The views of a scene show one set of named points, each view turned or mirrored, and shifted as a whole, with a little noise and some points left out.
(in the rows, 128 means zero)

Scene 1
View 1
Q360: [136 116 117 157 151 103  78 141 127  97 108 167  83 152  90 139 107 114
 134  91 151 195  78  94 111 108 144 133  95 127 161 107]
Q326: [105  98  92 153 148  95 104 160  96  96 123 171  76 119  85 159 112 116
 113 100 129 157 102  79  93 100 141 148 103 118 179 112]
Q314: [152 124  80 169 136 102 120 111 119 113  74 111 110 177 104 126 144 146
 165  86 174 152 139 116 139 122 183 100 117 113 130 121]
Q963: [ 82 111 101 151 111 108 117 149  87 174 126 135 145 137  75 152 135 130
 121  85 141 153  78  73 112  99 152  77 119 107 147 153]
Q563: [139 111 118 166 150 105  91 141 115 112 102 146 102 161  98 134 114 128
 135  88 155 196  92  96 123 120 158 108 101 121 151 117]
Q425: [149 110  87 174 150 105 132 121 103  97  90 127 103 167 125 133 132 162
 140  88 175 178 145 116 139 134 173 108 116 107 138 116]
Q468: [126 126 128 142 126  96  43 147 149 133 118 173  92 152  47 131 111  79
 144  84 125 182  32  73 104  83 135 128  94 137 162 115]
Q481: [127  88 105 169 146 116 132 165  55 118  96 126 113 151 102 151 117 160
 133  98 138 158 141 110 122 129 194  98 109 107 176 142]
Q595: [124 131  94 163 120 111 123 106 112 161  99 108 157 177 106 124 148 153
 148  77 184 172 101  93 147 121 158  59 131 107 111 140]
Q287: [115 106 136 159 139 111  73 158 100 143 123 155 120 151  83 143 104 113
 123  92 137 204  62  79 115 113 142  97  98 120 159 135]
Q193: [113 116  77 164 129 104 136 117 104 134 103 126 132 154 109 133 148 156
 134  82 173 160 121  94 130 120 157  89 127 101 125 132]
Q243: [ 91 114  58 143 107  97 146 130 101 142 110 131 120 136  81 149 158 135
 133  87 142 111 121  83 107  88 162 108 132 101 150 136]
Q818: [137 125 112 152 117 111  85 137 122 154  89 121 123 175  64 127 133 121
 164  84 139 155  81  99 126 100 181  87 107 128 148 136]
Q747: [ 94 115  58 157 121  97 142 116 103 129 114 140 121 135 106 148 149 140
 122  84 166 146 119  78 114 104 139 106 130 100 132 125]
View 2
Q747: [ 77 166 138  80 134 141 174 128 107 110 122 142  76 135 115 149 174 120
 120 126 118 116 107  68 108 115  99 155 139 167 154  67]
Q563: [119 149  90 104 154 138 151 141 108 138 139 146  57 164 136 124 109 156
  80 130 125 107 101 111 141 163 154 120 140 176 135  83]
Q326: [107 172 144  70 167 177 170 127 116 168 145 169  40 149 148 142 130 153
 112  97 118 131 119 111 139 158 147 154 161 167 133  60]
Q314: [ 88 141  86  85 136 120 179 156  99 107 122 133  89 149 108 138 153 134
  79 163 129  77  92  80 132 121 149 132 124 171 152 103]
Q360: [114 168  93  79 155 149 152 121 113 160 140 136  55 145 141 134 109 164
  86 114 123 129 104 121 151 168 149 134 144 198 128  72]
Q243: [ 83 172 152  90 137 144 186 160 123 108 128 164  57 130 116 138 166 120
 115 135 123 117 109  49 116 113 100 158 159 140 164  70]
Q193: [ 88 153 114  98 130 122 164 135 101  99 125 135  86 152 113 139 165 126
 105 136 121  96 100  73 108 119 114 137 125 171 155  81]
Q287: [110 168 117 117 147 134 131 127 122 133 133 135  50 151 141 123 112 149
 105 104 120 150 102 101 131 158 101 133 148 183 142  57]
Q481: [119 130 134 124 160 141 168 149  99 111 145 180  58 193 130 127 139 138
  98 130 109  70 109  94 102 140 155 131 122 133 158  78]
Q468: [114 200  91  95 151 142 136 142 141 160 138 129  29 118 146 120  79 167
  85 110 142 180 100 103 177 180 111 132 178 194 128  60]
Q595: [ 94 152  92 126 113  97 148 141 105  80 114 113  95 153 107 131 154 130
 100 145 122 105  90  72 107 120  90 123 121 183 161  83]
Q425: [ 98 137  98  78 142 133 173 132  86 117 128 140  93 167 114 144 161 134
  92 142 120  69  98  99 115 128 159 130 113 179 148  95]
Q963: [103 172 147 138 139 129 143 146 126 102 129 149  50 153 127 127 134 134
 127 110 116 142 105  68 110 137  73 141 149 152 162  54]
View 3
Q326: [101 118 150  81 122 128 140 105 142 102 162 134 159 109 126 170 153  96
 131 140 175 114 107 147 159  67 109  66  98  94 133  90]
Q468: [ 99 121 137  77 135 163 176 152 117 109 125 137 128 145 155 153 129  90
 140 145 152 132  94  92 178  73 140  93  38 125 146 118]
Q243: [163  82 153 123 137 101 160 128 132  57 146 124 166 147 167 124 147 116
 143 155 161 117 138 146 132  91 121  47 130  82  88  77]
Q595: [183 125 118 164 141 128 134 146 118  77 108 120 126 146 166 114  95 125
 157 159 156 101 169 113 156 138 130  86 144 114  84 108]
Q747: [167 103 136 131 127 108 145 118 133  78 143 139 154 138 155 131 148 103
 146 146 165 109 157 148 159 106 125  59 149  94  83  92]
Q963: [151  84 145 146 148 114 157 125 117  83 147 109 149 149 161 125 102  84
 165 130 173  98 117 123 123 116 136  71  97  97 100 100]
Q425: [147 154 127 125 128 131 100 122 143  79 133 123 141 106 133 140 119 155
 136 174 161 108 178 135 165 114 100  88 166  99 107  90]
Q360: [102 148 126  83 130 155 132 131 133 108 130 139 132 115 127 162 128 112
 136 156 158 117 126 113 181  84 117  93  92 113 137 107]
Q193: [169 117 131 143 135 122 130 129 129  77 131 126 141 135 151 129 118 125
 146 156 160 103 163 136 156 123 119  77 152 100  90  94]
Q481: [123 121 156 128 145 117  97 106 138  78 155  91 154 108 129 144  81 150
 145 159 181  96 140 135 119 111  93  85 143  77 126  79]
Q287: [125 120 132 118 135 140 151 127 123 109 132 124 135 133 148 150 109  83
 150 134 167 104 113 115 156 103 132  89  82 113 126 114]
Q563: [118 150 130 112 133 149 122 130 133 101 129 123 130 116 136 149 106 126
 142 157 157 107 137 108 167 104 116  97 112 109 134 104]
Q818: [137 115 141 115 152 146 147 160 119  68 115 105 135 152 173 124  90 138
 146 166 145 117 133  94 142 107 129  89  92 106 124  96]
View 4
Q481: [157  99 109  76 147 105  85 185 190  62 143 143 127 125 173  86 168 146
 163 181 168 123 109 125  71 115 121 127 126 106 151 117]
Q425: [159 125 140  95 162 115  79 194 191  97 157 124 102 160 133 125 196 146
 115 189 143  96 108 127  81 128 134 139 125  95 152 120]
Q326: [154 168  99  93 124  59  92 204 175  96 139 160  72 137 156 129 104 135
 149 146 170 124 111 127 104 107 138 109 148 142 174 116]
Q963: [144 140  90 102 136  93 125 148 189 103 157 155  93  92 142  74 116  86
 142 173 116 146  97 124  57 114 120 124 139 110 144  66]
Q818: [154 138 121 101 139 140 141 148 148  87 143 132 123 123 126  93 137  96
 101 152 143 148 116 127 102 132 131 123 139  86 145  85]
Q287: [157 153  87  90 136  83 127 150 156 107 149 137  80 118 137 109 118 112
 124 154 140 138 104 150  94 127 133 111 136 133 157  69]
Q468: [165 184  92  97 119  97 151 152 113 104 137 135  76 132 124 130  85 100
  99 119 154 155 121 152 143 133 143  92 146 134 175  74]
Q314: [152 127 151 111 154 141 100 189 184  94 152 134 118 154 124 112 186 129
  98 184 134 108 121 117  91 131 132 142 135  71 147 120]
Q563: [167 141 107  85 145 101 110 164 151  92 149 118  92 145 138 123 153 134
 111 164 155 119 110 145 102 134 136 114 126 120 156  93]
Q360: [166 160 108  87 140  89 109 176 140 100 143 126  80 154 133 143 135 137
 109 148 165 124 118 153 124 132 142 106 135 129 173  98]
Q595: [153 125 125 108 165 128 121 146 187 112 171 123 101 124 118  92 181 100
  98 195 101 118  97 130  60 135 124 141 124  78 130  72]
Q193: [150 137 128 110 155 111  99 177 201 106 163 143  95 133 126 101 168 118
 113 188 116 113 100 118  60 124 127 140 135  95 142  93]
Q243: [134 154 131 124 134 108 104 198 215 102 154 181  91 114 140  88 121  90
 141 171 120 131 106  90  65 104 126 135 157  90 145 108]
View 5
Q595: [174 101 101 147 101 140 129  97 157 141  96 143 157 105 157  81 128 131
 156 111  87 155 113 108 130 125 121 165  95 135  86  97]
Q963: [175  89 115 108  91 134  95 115 136 112  76 170 126  86 121  86  92 119
 162  96 103 129  91  96 145 129 145 203 118  85  89 115]
Q425: [149  99 121 157 131 155 121  95 118 125  80 137 172 117 185 105 116 134
 155 145 112 152 106 112 165 141 124 151  72 146 159 123]
Q193: [164  97 110 152 117 148 111  97 141 130  80 150 167 109 161  90 115 128
 160 120  97 148 105 106 157 142 139 171  85 117 117 115]
Q314: [155  92 115 160 140 153 133 108 121 134  97 155 177 113 164  97 135 134
 140 155 118 151 113 112 152 143 120 143  70 137 134 103]
Q818: [154  83 121 110 114 131 132 136 116 117 123 176 133  97 113  95 124 128
 136 131 119 133 102 100 129 129 109 153  99 120 110  92]
Q360: [130  90 129  94 110 119 119 124 111  95 122 157 141 122 120 132 116 131
 159 120 105 114  96 101 164 162 125 157  91 135 191 140]
Q563: [142  97 125 106 105 133 127 118 110 108 106 150 136 112 137 118 114 129
 159 116 101 133 100 111 149 144 115 156  92 139 171 129]
Q243: [166  79 118 151 131 149  86 115 135 117  71 190 169  88 139  85 102 122
 147 131 125 115  92  95 173 153 161 192  87  68  97 120]
Q747: [165  89 108 162 128 152  99 102 145 127  69 167 182 109 163  88 114 127
 151 129 107 126 104 104 174 152 159 179  80  93 110 119]
Q481: [165  98 135 130 118 169 103 103  68 104  43 147 130  84 167  87  77 123
 159 149 135 174  86 112 149 102 103 182 107 130 140 110]
Q287: [149  92 124  86  87 118 112 118 124 101 108 157 120 103 110 108 101 124
 166  93  94 117  95 103 150 143 131 180 109 111 145 133]
View 6
Q314: [137 133 108 194 118 134 196 132 165 112 148 138 144 114 138  99 128  92
  99 115 115 130 146 147 145 147 174  93 108  97 102 117]
Q243: [106 145 108 164  93 165 173 151 131 129 136 105 147 133 158 121  95 152
 119 120  65 131 172 188 191 152 174  86 120 101 125 128]
Q287: [144 135 110 127 107 139 155 103 147 156  69 143 130 142 153  94 114 145
 104 138 113  89 150 136 149 151 131 109 115 133 139 168]
Q326: [121 117  55 145  94 140 114 137 149 142  92 158 143 169 138  66 141 173
  91 135 110 101 160 129 168 159 136 105 104 137 149 132]
Q425: [126 141  83 209  91 127 186 147 183 104 153 140 142 110 132  92 137 120
 106 142 124 135 140 128 158 149 154  69  71 117  98 123]
Q193: [128 146 115 181  96 138 190 137 160 123 130 120 137 109 151 111 111 133
 118 135 100 120 151 151 168 149 152  79  93 115 107 147]
Q963: [115 152 125 129 100 160 166 121 132 158  85 115 143 138 168 124  91 156
 124 138  87 103 162 164 170 158 137 100 126 125 124 167]
Q595: [142 152 142 169 112 136 222 118 160 129 122 113 132  93 157 126  95 108
 124 135 102 118 142 157 156 142 154  81 102 108  96 159]
Q360: [156 112  73 151 107 125 145 108 162 141  82 167 128 148 131  66 141 132
  82 128 133  90 142 124 138 146 143 115 103 130 142 144]
Q468: [184  97  89 120 121 133 138  77 133 164  46 164 123 171 140  68 116 130
  84 109 114  64 150 151 136 136 148 137 123 120 168 163]
Q818: [146 135 126 140 129 146 183 105 142 147  97 135 146 135 152 107 111 101
  98 103 103 106 154 155 134 148 166 124 142 104 125 142]
Q563: [147 133  96 155 115 126 168 110 165 139  94 152 140 133 143  85 136 118
  95 134 128 103 140 119 134 151 140 110 110 126 124 147]
Q481: [ 80 167  97 159 110 153 161 152 166 133 127 133 176 134 154 104 147 131
  99 137 119 139 154 112 147 173 138 106 137 126  95 119]
Q747: [123 134  97 177  83 146 170 146 151 128 130 122 133 123 149 102 103 158
 119 139  89 117 157 171 187 148 152  74  84 115 123 146]

In a view up to two points have been moved. Name them for each view, in the order of its rows, or write -.
view 1 -> Q287
view 2 -> Q563
view 3 -> -
view 4 -> -
view 5 -> Q747, Q481
view 6 -> Q243, Q425

Scene 2
View 1
Q58: [ 99 151 166 127  95 137 114 166 196 123 122 191 147 146 161  99 140 162
 102 166 128 120 117  98 164 152 161 104 194  99 170  90]
Q707: [118 153 143  64 110 117  83 164 131  97 115 101 151 150 104 141 161 152
 104 145 176 168 109 151 148 136 158  97 215 133 202 154]
Q411: [128 248  84 146  89 104 117 134 163  91 131 184 166 135 108  68  88 121
 129 188 111  77  97 131 125 135 123 112 114  68 109 144]
Q882: [137 161 152 126 106 112 105 149 177 117 143 175 180 134 109  80 142 123
 122 148 136  95  91 147 129 149 157 118 118 108 138 139]
Q728: [120 124 189 120 105 122 106 163 197 133 137 180 166 139 145  94 160 146
 100 143 138 116 108 123 155 157 170 114 156 123 166 110]
Q208: [140 123 183 134 160 106  78 177 143 100 138 104 180 111 108  93 146 143
 114 121 139 118 112 141 136 131 173 108 120 143 172 145]
Q685: [138 160 180 145 108 108 115 166 207 124 154 211 190 133 142  55 131 121
 112 154 113  75  89 113 141 168 163 113 106 111 132 103]
Q523: [130 152 137 189 113 128 111 152 174 133 132 173 165 102 135  68 119 149
 119 152 104  84 143 137 143 116 152 118  83  80 101 126]
Q717: [118 118 216  71 102 118  96 175 198 129 141 171 170 157 138 117 187 136
  97 134 170 143  79 120 157 175 175 103 198 151 208 109]
Q488: [144 135 165 120 138 115  86 159 135 111 132 102 175 123  92 112 157 133
 118 126 149 126 114 164 128 125 168 112 124 133 163 161]
Q392: [117 125 135 161  93 147 114 147 172 152 112 162 142 114 125  98 154 164
 108 145 128 113 156 150 144 117 172 128 127  74 116 138]
Q716: [121 142  96 118  92 141  95 132 116 128  96  97 132 119  83 142 161 159
 113 147 164 155 153 183 138  97 158 122 158  90 134 183]
Q378: [143  86 193 148 118 133 100 159 183 150 142 157 180 114 116  99 188 136
 108 120 146 112 124 160 134 138 189 133 102 118 133 143]
Q841: [154 123 167 136 117 117 101 151 168 132 143 147 181 124  93  92 169 124
 115 130 141 103 110 168 130 133 170 129  95 114 126 152]
Q5: [145 171 162 111 139  92  87 168 155  88 144 132 186 132 106  84 132 120
 118 142 135 107  85 134 134 155 155 103 128 137 167 142]
Q694: [147 162 135 138  90 115 115 139 180 130 136 184 179 126 100  82 148 109
 122 156 135  90  99 169 126 142 153 130  95  89 102 153]
Q182: [148 155 154 134 119 105  98 158 165 113 142 149 184 121  92  83 141 116
 116 141 133  98  93 155 127 138 163 124  92 111 128 155]
Q280: [134 111 124  86  77 148 103 125 136 155 100 109 135 137  67 157 204 146
 106 138 190 168 137 210 132 111 172 126 167  99 139 194]
View 2
Q182: [ 88 138 154 123 149 100 146 144 142 117 152 183 170 139 121 129  98 122
  68  80 111 178 112 164  98 123 141  51 145 126 127  90]
Q5: [120 135 162  83 173  93 172 125 141 129 138 154 183 146 125 142  87 105
  64  75 121 163 101 134  94 108 140  74 159 139 113 115]
Q280: [ 95 168 155 131 196 145 114 166  68  44 145 219 115 129 154 105 143 109
  37 112 106 183  27 195  93 172 202  99  92 144 138 139]
Q411: [ 83  98 110 119 205  43 166  96 141 138 131 164 183 132 149 101 129 184
 122  74  99 198 128 113 106 149 163  30 136 128 110  41]
Q882: [106 128 148 115 168  99 138 127 142 127 136 186 164 137 138 125 105 131
  91  79  98 169 111 143  90 128 139  65 140 116 128  89]
Q707: [146 148 168  66 214 121 162 121  80  86 120 164 147 136 159 130 118  90
  44  93 112 158  36 139  83 135 186 134 123 157 106 170]
Q716: [ 80 157 139 127 191 116 137 147  76  55 158 194 134 134 142 112 134 119
  42  98 111 190  49 180 109 155 192  75 119 146 123 113]
Q392: [ 63 116 111 149 126 112 104 138  90  84 145 188 123 135 160 117 133 148
  85  64  86 166  73 146 104 133 152  94 146 115 130  85]
Q685: [110 106 140 118 118  99 127 119 171 157 129 178 170 146 143 132  93 133
 106  68  89 157 136 123  76 107 102  75 161  93 131  79]
Q488: [ 95 152 164 105 161 116 157 144 102  88 157 170 156 142 124 133 101  97
  31  81 120 167  75 167 109 118 152  79 152 142 120 124]
Q728: [120 116 144 108 133 122 115 130 132 127 115 187 138 135 166 130 108 118
  84  70  88 142  95 123  74 105 121 124 146 107 131 127]
Q523: [ 52  94 102 148 108  81 127 128 112 111 154 169 152 137 146 121 118 157
  95  50  91 170 106 135 108 118 125  62 173 110 125  50]
Q58: [125  93 121 100 142 108 114  96 110 132 105 171 139 131 185 128 120 133
 108  61  72 141  87  93  70 116 131 142 151 110 120 127]
Q208: [ 90 145 163 108 136 108 160 149 125  95 163 160 168 153 110 143  90  95
  42  73 128 166  94 162 112 107 137  67 167 134 123 107]
Q841: [ 88 150 154 132 132 117 131 154 138 106 153 191 157 143 127 127 101 115
  56  81 112 174 102 176  97 124 137  57 146 115 137  96]
Q694: [ 86 134 140 140 155 102 126 136 149 122 143 203 162 134 133 112 115 150
  90  80 101 188 123 164  93 141 143  38 132 108 132  71]
Q378: [ 97 152 152 144 115 139  95 159 133 109 140 212 131 135 147 119 113 115
  68  71  97 158  93 174  83 126 130  88 133 104 148 112]
View 3
Q882: [ 52 134 118 114 129 129 161  98 108 147 159 105 111 120 114 136 114 120
 141  75 121 113 113 124 157 114 115 151 148 121 187 177]
Q208: [ 98 119 130 100 133  98 144 119 111 135 141 115 141  88 131 140 131 137
 135  86 147 136 115 130 133 108  82 128 130 164 158 110]
Q728: [ 97 149 119  90 193 137 176 132  90 136 139  75  84 127 143 128 127 131
 191 110 165 109 109 128 148 110 137 162 143 114 124 129]
Q488: [108 133 142 103 123 110 134 108 112 156 158 121 146 111 135 150 113 135
 113  82 137 126 130 133 120 113  76 139 133 168 175 132]
Q5: [ 74 135 126 109 114 111 150 109 118 155 148 107 134  89 104 138 138 117
 155  66 135 130  99 114 134 117 110 128 110 144 187 148]
Q685: [ 15 117  92 113 154 111 177 117 106 132 149 100  80 104 107 125 131 116
 174  76 128 117 105 125 187 116 148 141 152  92 162 168]
Q378: [ 81 136 135 117 178 117 156 114  89 144 163 102  86 144 145 138  91 152
 123 105 127 108 149 155 153 114 104 158 171 121 157 151]
Q182: [ 53 120 128 122 123 108 151 104 115 146 162 117 117 113 113 138 109 131
 121  77 114 125 125 133 158 115  99 140 147 135 189 158]
Q694: [ 34 121 126 129 123 123 155  90 107 150 174 124 100 134 119 140  87 126
 111  76 108 113 136 135 172 110 114 156 169 111 198 198]
Q841: [ 67 120 132 125 144  98 148 103 101 141 159 120 110 126 131 145  96 140
 112  87 117 120 139 149 150 114  91 145 157 136 181 150]
Q717: [133 176 135  95 196 141 183 133  81 157 139  61  93 125 138 144 123 127
 202 102 174 105 108 121 102 122 138 156 101 132 149 131]
Q716: [126 141 170  99 102 154 122  81 106 180 184 117 153 155 150 153  87 145
  73  97 130 104 139 125 122  99  57 164 158 165 181 161]
Q707: [162 170 163  80 113 170 145 103 111 187 151  85 161 138 143 158 127 123
 149  97 166 107  99 100  77 109  98 161 101 173 169 136]
Q411: [  9 112 111 105  51 177 151  61 143 161 172 123 139 125  99 123 120 100
 129  53 107 110  86  89 200  99 133 162 155 103 211 222]
Q392: [ 83 109 125  89 128 157 139  97 110 152 168 117 108 158 157 127  96 148
  94 107 134 103 126 129 186  87 101 165 201 119 131 156]
Q523: [ 26  82 108  98 110 137 143  93 129 126 164 129 108 131 131 116 116 138
 110  88 124 120 112 129 219  90 104 155 196 111 141 156]
Q58: [ 92 147 118  68 148 186 177 107 104 151 150  75 100 141 143 126 133 122
 184 106 164 100  77  95 172  98 149 170 149 102 126 155]
Q280: [163 166 187 100 136 168 133  86  89 193 182 111 143 184 167 164  64 152
  70 109 135  88 157 135  97 100  60 180 158 171 188 166]
View 4
Q378: [126 141 142 116 147 106 149 122 123 100 132 137 165 125 190  95 166 138
 118 142  96 176 166 107 163 100 126 170 215 135  96 175]
Q280: [ 42 148 126 128 164  78 119 148 104  53 110 182 172 108 162 146 157 158
 146 123 140 182 118 137 147 168 129 126 207  98  79 210]
Q841: [140 133 130 125 148 117 122 136  95 117 133 114 163  98 190  84 155 140
 128 147 121 171 130 100 135 106 122 172 207 137 110 156]
Q717: [ 93 111  81  53 116 124 161 103 135  82  99 157 171 191 160  82 117 105
 101 157 123 191 194 106 213 105 133 141 201 118 129 152]
Q392: [138 145 143 136 176  77 145 128 143 113 116 139 159 145 128 114 161 147
 136 106  66 162 131 103 136 116 108 178 208 130  75 167]
Q882: [146 121 131 121 138 111  93 107 111 120 119 111 185 100 175 109 111 125
 127 135 120 154 149  99 122 143 140 176 179 137 114 157]
Q685: [200 117 121 102 132 124 133  88 138 148 123  88 173 145 163  74 116 108
 100 139  84 153 176  82 148  86 128 196 189 157 122 126]
Q523: [196 137 137 144 174  95 129 124 139 152 121  97 164 131 132  97 158 137
 129 103  60 153 117  90 118  99 102 196 203 148  96 133]
Q5: [137 107  80  98 128 133 101 123  99 135 112 106 172 136 152  82 105 114
 118 137 147 165 127  89 141 126 124 161 178 123 140 121]
Q694: [168 126 150 136 145 104 106 105 116 116 131 102 184  96 182 110 134 132
 119 129 101 153 149  99 117 134 141 186 183 148  98 165]
Q728: [137 122 111  84 139 118 156 107 147 113 109 133 164 171 150  87 129 116
 107 136  89 174 173  92 179 105 122 169 200 131 113 146]
Q488: [101 127  92 116 149 120 112 148  87 116 114 131 161 125 168  91 147 134
 127 131 145 174 108 103 138 123 111 151 198 105 117 143]
Q208: [113 126  74 102 143 128 124 152  89 139 113 123 154 144 161  66 149 123
 121 133 143 178 101  98 146  98  98 155 208 112 132 120]
Q707: [ 48 116  62  83 141 107 115 142 113  89  84 165 176 171 124 122 107 119
 129 125 161 184 130 120 176 168 121 118 187  89 122 152]
Q411: [192 119 126 142 156  90  65  93 141 158 112  78 198 113 111 134  76 116
 133 100  96 122 131  90  93 166 141 192 156 146 106 130]
Q58: [148 116 102  89 145 101 155  96 175 122  95 136 174 205 110 107 113 108
 115 116  70 172 180  95 186 114 117 163 193 135 109 138]
View 5
Q5: [105 148 122 112 118 119 178 141 137  85 164 145 116 121 132  93  91  74
 128 144 175 127 126 110 142 140 148 135 163  57 112 147]
Q707: [ 94 169  59 137 136 175 146 143 138 121 129 120 115  73 120 153 119  70
  92 139 174 124  76 125 178 195 131 128 136  84 123 144]
Q717: [ 73 131  87 122 169 129 115 127 141  65 141 104 106 107 128 149 126  90
 118 151 135 114  78 184 142 170 112  91 199  69 134 151]
Q728: [ 77 130 117  99 131 114 125 113 119  84 136 116  98 121 143 126 110 113
 137 151 133 126 110 165 133 141 141 109 177  62 120 113]
Q716: [ 60 186  91 137  93 175 157 119  77 158 100 133 110 100 148 159  59 115
 102 115 149 145 114  92 188 158 140 151 122  89  86 121]
Q488: [ 79 171 112 135 112 139 169 137 116 123 136 156 118 129 159 139  76  89
 113 118 180 137 105  98 165 141 126 133 155  82 109 135]
Q208: [ 86 152 119 125 116 127 173 141 138 106 140 163 122 151 174 124  94  76
 133 120 196 138 101 112 156 127 136 132 163  81 125 121]
Q280: [ 31 190  71 150 113 184 133 119  65 162  86 117  97  88 152 194  55 129
  70 110 132 138  92 113 204 165 122 135 136  88  85 141]
Q694: [ 62 152 136  98  85 120 164 110  68 103 151 139  93 124 136 105  48 138
 128 140 120 146 164 115 150 110 153 147 164  43  70 141]
Q523: [ 81 134 148  74  75 108 160  94  96 126 131 152  92 158 171  94  76 137
 170 144 130 155 164 128 136 104 178 147 136  60  92  58]
Q411: [115 149 136  57  64 129 176 102  94 113 167 125  93  83  94  59  69 112
 143 167 119 143 194  89 141 143 198 179 114  26  66 110]
Q58: [ 81 125 104  92 127 130 112 102 124  94 123 107  90 108 138 127 126 116
 138 159 120 130 113 174 141 162 149 111 163  71 113  93]
Q392: [ 60 151 121  94  95 138 134  91  84 138 104 130  87 133 171 131  84 145
 145 137 120 149 131 139 163 132 156 136 137  74  96  66]
Q882: [ 80 141 128  93  98 121 158 119 103  94 156 135 104 115 127 101  71 111
 131 151 133 136 146 125 138 130 153 134 163  47  89 142]
Q182: [ 84 161 136 109  83 132 181 118  89 122 147 157 103 134 146 103  55 108
 131 130 156 149 149  89 160 121 154 155 141  59  84 129]
View 6
Q182: [118 102 152 190 136 118 172 137 159 110 117  96 139  96 130 140  86  74
 112 120 140 130 103 146 138  79 139 108 156  96 124 161]
Q707: [ 97 175 143 129 133 117 125 101  72 150 113  74 176 123  95 114  87 133
 132 103 115 159 177 133 175 138 104  84 113 122 100 147]
Q717: [109 163 108 128 154 120 138  63  92 166  82 117 170 127 114 127  64  76
 135  78 102 166  88 171 198 152 131 141 136 127 140 140]
Q411: [104  61 207 194 159 142 160 138 157  26 149  85 140  55 118 127  92  94
  93 133 140 113 131  89 163  49 138  99 162  40 150 188]
Q685: [124  89 144 173 168 148 178  93 151  86 112 124 145  85 126 147  60  61
 111 106 123 138  42 145 177  84 162 149 169  82 172 176]
Q728: [122 119 122 145 164 135 155  84 128 115  92 110 157 116 120 125  55  82
 134  91 122 147  79 153 169 131 142 155 142 101 134 162]
Q5: [109 132 148 174 144 138 173 116 116 132 137 102 165  97 109 164  87  85
 110 129 111 147 109 148 165  88 142  91 149 108 143 165]
Q280: [108 142 165 148 104  67 121 125 130 130  53  72 138 139 130  64  98 123
 143  83 167 124 193 132 124 150  92 104 120 105  51 135]
Q488: [117 135 142 170 122 122 158 141 132 137 122  76 152 126 114 132  84 103
 130 127 128 138 132 149 123 101 130  94 139 120  90 156]
Q716: [110 120 172 161 118  96 135 141 132 106  91  73 140 121 122  87  90 123
 131 109 156 125 177 124 118 118 103  95 126  94  67 152]
Q378: [131 114 129 166 134 101 153 109 157 123  63 106 131 128 138 112  67  72
 143  90 149 128  85 158 131 124 132 151 150  95 106 149]
Q523: [130  58 154 176 172 152 156 126 170  58 121  85 122  89 127 109  41  93
 129 130 151 119  74 128 119  72 154 152 143  67 119 196]
Q841: [125 108 146 184 124 109 167 136 164 118  99  99 133 113 130 128  84  70
 126 110 140 128  94 153 121  91 136 120 153 101 108 151]
Q882: [114 109 155 173 147 124 158 115 146  94 108 105 143  98 125 137  80  79
 108 108 136 137 104 133 164  92 140 123 149  80 140 157]
Q58: [114 107 130 119 185 155 127  66 103  94 102 102 158 109 112 105  27 104
 141  90 114 152  92 125 192 137 144 164 128  81 151 181]

In a view up to two points have been moved. Name them for each view, in the order of its rows, or write -.
view 1 -> Q716, Q378
view 2 -> Q208
view 3 -> Q728
view 4 -> Q882
view 5 -> Q58, Q182
view 6 -> Q411
